Points on a hilly landscape, in no order, each with its height.
A climber steps from a point to the highest of its 2 nearest points, and stops where none of them is higher. Distance is the straight distance between rows; heights are no part of it.
nimo height 2.54: [ -6  -1  -1   5  11   9  19 -10   3  -8  10  23   7  15   2  -3 -17   3
  15  14   7  -2  -9]
kod height 1.22: [-14  20  -2  11   6  -2   2  -7  14   2 -10  -3  19  17  -3 -38  -2  14
   5 -22 -15 -15  -4]
koz height 3.29: [ -6  -3  -5  -1 -15 -11   5  -1  -4  12  -1   8   0   1 -12  -3 -21  -5
  -5  13   8  -5   3]
Romi height 6.09: [-11   4  -9  -1   2   2  -3   2  15  -4  -7   2   3   3   4 -24   7   8
  12 -19 -18 -11   0]
ture height 5.36: [ -5   0   5   3 -14 -16 -14   9 -22  25   4 -30 -22   4 -10  12   2  -5
  -7   3  13   6  11]
bepur height 5.75: [-23  -7   5   9 -13 -14  -9   6 -11  14 -14 -11  -4  -7  -6   0  11  14
  -5   0 -16  -9   9]
Bur height 1.86: [-20 -20   8  -2 -19  -9 -17  17 -10   2 -21   2  -5 -10  -2   6   0   0
  -9   7 -15 -18  -9]
vuni height 5.02: [ 14  -9  15   0  -2   5  -1 -18 -23 -10  24 -23   5 -17  11  28  21  -8
  -9   0   3  22 -12]
gaz height 5.60: [ -4   1   7   6   5  11   1  -9 -12 -12   8  -4  -7 -16  12  22  11   6
  17   7 -13  15 -12]
fusa height 3.82: [-14  -8  -6   0  -8  -1   4   3  -4   8   3  14  -6   3  -1   1 -20   1
  12  16  -1  -4  -4]
darub height 5.84: [ -5  -1  10   0 -21 -17 -12  18 -13  22 -15 -28 -17  -2 -11  11   4  -6
 -18   5  11  -2  16]
bube height 4.07: [-17  10  -6  10  -7 -13   3  -6   4  21  -7 -12   6   5 -10 -18  12  11
  -5 -15  -6  -6  19]
Vepug height 3.62: [-11  11  -3   7   3 -12   3  -7  -3  16   3 -15   0   7  -9 -13  18   9
  -2 -12   5   4  25]
dig height 0.86: [  5  -1  -5   1  17   2  13 -11   9 -19  -1  27  23   3   3  -4  -3  -1
  -7  -2   5  -7  -1]
baf height 0.39: [  1  14  -2   5  22  11  14  -9  11 -13  -2   8  12   4  -1  -5  11   3
   6  -5   1   3  10]
ges height 6.08: [  7  -3   9   1  -1  15  -4  -9 -15  -2  17 -17 -15 -11   7  27   6   0
  10   1  -4  20 -16]
lofog height 4.48: [-18   3  -3   2   2   1   4   0  -5   7   6   2 -15   3   4   1  -1   8
  24  12 -10   0   0]
madom height 2.89: [ -6  -2  -2   2 -22 -20  -4   8  -9  24 -10  -3  -2   0 -13  -1 -19  -9
 -16  14   8  -5   9]
kul height 5.35: [ 21 -14  22  -1 -11  12 -15 -13 -23  -6  31 -30  -5 -10   8  27   9  -2
 -10   4   8  21 -26]
teg height 0.25: [ 11  15   9   7  41  20  20  -8   3 -14  23 -10   6  29  21 -10  29 -12
   0  -8   3  19  10]
zir height 2.53: [  6  10  -4  -3  13  16   9   7   9   3  16  -5 -21  12  10   2  11  -5
  23  -3  -1  21   6]
giri height 0.50: [  8   1  -3   1  -2  -9   9 -11  -1 -10  -9  10  15 -22  -4  10   1   3
 -11   0  13   0   4]
rofom height 4.71: [-15  -1  -3   7 -21 -18   1   6  -2  26 -13 -11   5   3 -14 -10   8   1
 -20  -5  -6  -9  21]
taz height 4.83: [  2  -4   1  -3 -13   0 -11   6 -20  11   9 -24 -20  -2  -4  17  12  -6
   3  -5   9  12   3]
vokol height 1.76: [ 19 -11 -10 -15  -2  -5  -5  -1   4  -7   5  24  13  -2  -1   6 -22 -14
 -16  -3  14  -2  -8]
Dono height 3.01: [  3 -11 -18 -16  -7 -15  -6   9   4  12  -2  20   3  11  -8 -11 -17 -15
 -16   0   8  -8   7]
vovaf height 2.23: [ -8 -13   6   1 -22  -9 -15  12 -13   7 -16  -2  -9 -12  -8  11 -11  -2
  -8  12   3 -11  -5]
pap height 4.79: [-14   0 -15   1  -3  -7   0   2  15  10  -6   6   9  13  -6 -27   0   4
   0 -14 -12 -13   5]
Zitel height 6.42: [ 13   1  -1 -11  -9  -4  -5   5  -2   4 -12  -9  -6 -17 -11  10   7 -12
  -8  -3  15   2  10]
tov height 4.05: [ 20   2  20  -3 -15  10 -21  -3 -12   8   7 -27 -17 -14  -5  24 -10   3
  -8   5  16  10 -15]
rudiz height 2.81: [  3   5 -10  -5   2   9   7   0   4   0   2  -1 -15   2   0   4   5  -6
  16   2   5   9   7]
liba height 0.65: [ 10   2   4   6  32  13  22 -15  15 -23  -1  25  27  18   8 -10  -1   1
  -7   0   6  -5   3]
rab height 4.81: [-22  -5   1  11  -8  -8 -10   0  -6   2 -11   2   5 -12   3  -3   9  20
   3   0 -22 -15  -4]
bup height 4.97: [ -9   2  -8   1   5   4  -3   7   9  -7  -6   3  -7  -4   9  -8  12   8
  16  -3 -20  -3  -1]
rida height 2.29: [  1  11  -6  -1  20  16  17  11  22  -4   9   4 -14  25   5 -14   8  -1
  27   0  -4  11  11]
Nako height 2.36: [ 11 -12  -9 -12 -12 -15 -11   6  -3   9   6  16   4   6  -7  -2 -34 -18
 -13   5  14  -4  -5]
Liles height 4.41: [ 15  -4   9  -6 -16  -6 -18   6 -21   9  12 -35 -19  -6  -8  21   8 -10
 -12  -6  22  12   2]
Niki height 2.56: [ -5 -11   9   4 -24 -19 -14  11 -14  19  -5  -5  -5  -6  -6   7 -29  -6
 -15  19   8  -9  -5]
gudus height 2.97: [  1  -8 -10  -4  14   6   8  -1  11 -10  10  30   7  10   7  -5 -16  -5
  11   7  -6  -4  -9]
Mam height 0.32: [ 11  22   7   7  40  24  15   1  19 -14   8 -11   3  28  21 -20  27   3
   7 -13  -6  15  11]
Meli height 3.19: [-5 10 -9 -1  4 -2  7 -5  1 10  2 -4 -6  7 -8 -7  6  0  6 -3 11  5 18]
talim height 5.47: [  5 -10   3  -7  -7   3  -7   3  -6  -6 -10  -1  -4 -19  -2  11   2  -5
   1   4   1   3  -4]
beb height 2.03: [ -2   8  -9  -2  18  13  12   4  25  -8   1  14   0  26   2 -24   2   2
  19  -6  -3  -4  10]
tugep height 6.07: [ 21   7   1  -9 -14  -9  -3   2  -1   0 -11  -4   0 -20 -10  13  -8 -12
 -18   0  26   3   4]
bopiz height 1.77: [ -1   8  -2   0  22   8  12  -2  28  -9  -4   6  15  33  -3 -34   0   5
   7 -15   2  -9  11]
rin height 2.28: [ -6   7   1   5   8   3  20 -13  -2   4  11  10   0  11  -7   2 -18   8
  15  15  11   5  -1]
ses height 3.33: [ -8 -17 -12  -8  -3 -11 -11   4   6  -3  -3  22  11   1   4 -10  -3  -3
  -8  -9 -15 -17  -8]
Fupe height 1.50: [-10  22  -1   8  21   4  10  -3  21  -6  -6  -2  16  32  -1 -43  -2  16
  11 -19 -11 -12   0]
pobos height 5.11: [ -8   2   0   6   9   3   2  -4 -12  -4  10  -4 -12  -6  10   9  14   9
  22   1 -14  11  -1]
Zuki height 7.00: [ 19   8  15  -2 -20  -9 -16   6 -11   7  -9 -18  -9 -18  -8  17 -15  -5
 -17   8  24   0  -4]
ver height 5.71: [ 22  -5   9  -5  -8  13  -9  -7 -17   2  26 -26 -18  -8   6  23   5  -6
   1  -2   5  20 -15]
Muk height 4.50: [  2  -3  -2   0   4  11  10  -8   7 -16   1  20   6 -16  10   8  -5  -4
  10   7 -11   4 -15]
futid height 0.52: [  5  15   5  11  31  19  21 -11  16 -20  -6  13  20  17   6 -17  10  10
   2   0  -4  -2   8]
Nup height 0.40: [  6  22   7   9  35  17  14  -4  17 -15   0  -6   8  27   5 -24  15  14
   9 -12  -7   2  13]
sosiz height 6.36: [  8   3  20  -1 -19 -19 -16  15 -16  14 -10 -28 -14 -11 -11  21  -4  -4
 -22   3  25   3   6]
penos height 5.09: [-11   3   7   8   7  14   8  -4  -1 -19   3   9   1 -20  18  11   5   7
  20  13 -23   5 -17]
sotin height 3.56: [  2  -8  -8  -7  17  14  10   3  17 -19   7  32   9   4  25  -4  -7  -5
  10   5 -22   1 -19]
Vur height 4.53: [  1 -10  -9  -7  -6  -5  -6   8   4  -4 -11  11   1  -7  -2   0   1  -8
  -1  -4  -1  -9  -1]
Faf height 4.82: [  9  -2   5  -5  -9  13   2  -5   0  -7  -2   8  -3 -20   3  17 -10  -4
   4  10  -1   4 -19]
Fatib height 5.26: [-15  -7   4   5 -23 -16  -9  14  -7  25 -21 -13  -6  -5 -13   3   6   0
 -21   5  -6 -12  14]
Livo height 4.00: [-19   1  -1   9   7  -5   2  -6  -6  -8  -2  10   9  -9   4  -3   2  19
  12   5 -19 -12  -6]
zuv height 0.27: [  4   7  -7   4   6   2   5 -10   6  -8  -7   5  12 -11  -3   1  10   2
   0  -8   3   0   5]
tofe height 4.40: [ 17  -1  11  -4 -13  15  -7  -7  -6   0   1  -9 -12 -22  -4  21 -12   0
   2   8   8  11 -16]
Dasab height 2.37: [-13 -22  -7  -5 -11 -13 -17  14  -3   1 -13  12   5  -7   6  -3   0   5
  -9  -6 -23 -21 -10]
dodif height 3.80: [ -5  -8 -19 -10  -5 -10   2   5  11  12  -6  11   3  16 -11 -23  -6  -7
  -4  -4   1  -9  15]
botu height 4.17: [ -6  -2  -8   4  11  10   5   7  16 -20   1  17   3  -3  20  -8   6   3
  14   3 -26  -2 -12]
zipig height 0.79: [  3  -7  -6  -4  -1 -15   3  -8  -4 -12  -2  21  22 -14  -3   8  -7   1
 -17  -2   6  -8  -4]
mose height 1.25: [  7  -8 -12 -10   6 -10   4  -8   8  -8   0  24  20   3  -4  -5 -10  -6
 -13  -8  12  -5  -1]
dum height 4.12: [ 25   0  21  -4 -11   2 -28   7 -16   8  14 -40 -20 -10  -5  23  -2  -6
 -15   1  22  12 -11]

Call two points neighbours if one is among the 2 nearest of the other. Go from one point of each pair to the other, from neighbour to neighbour, staying as high as possible. Name the lowest point that can't be avoided.
Zitel, ges | Muk
bepur, Romi | Livo
Zuki, Zitel | tugep

For each start below, name the point where the climber stops.
taz | Zuki
Bur | talim
nimo | Romi
vokol | Romi
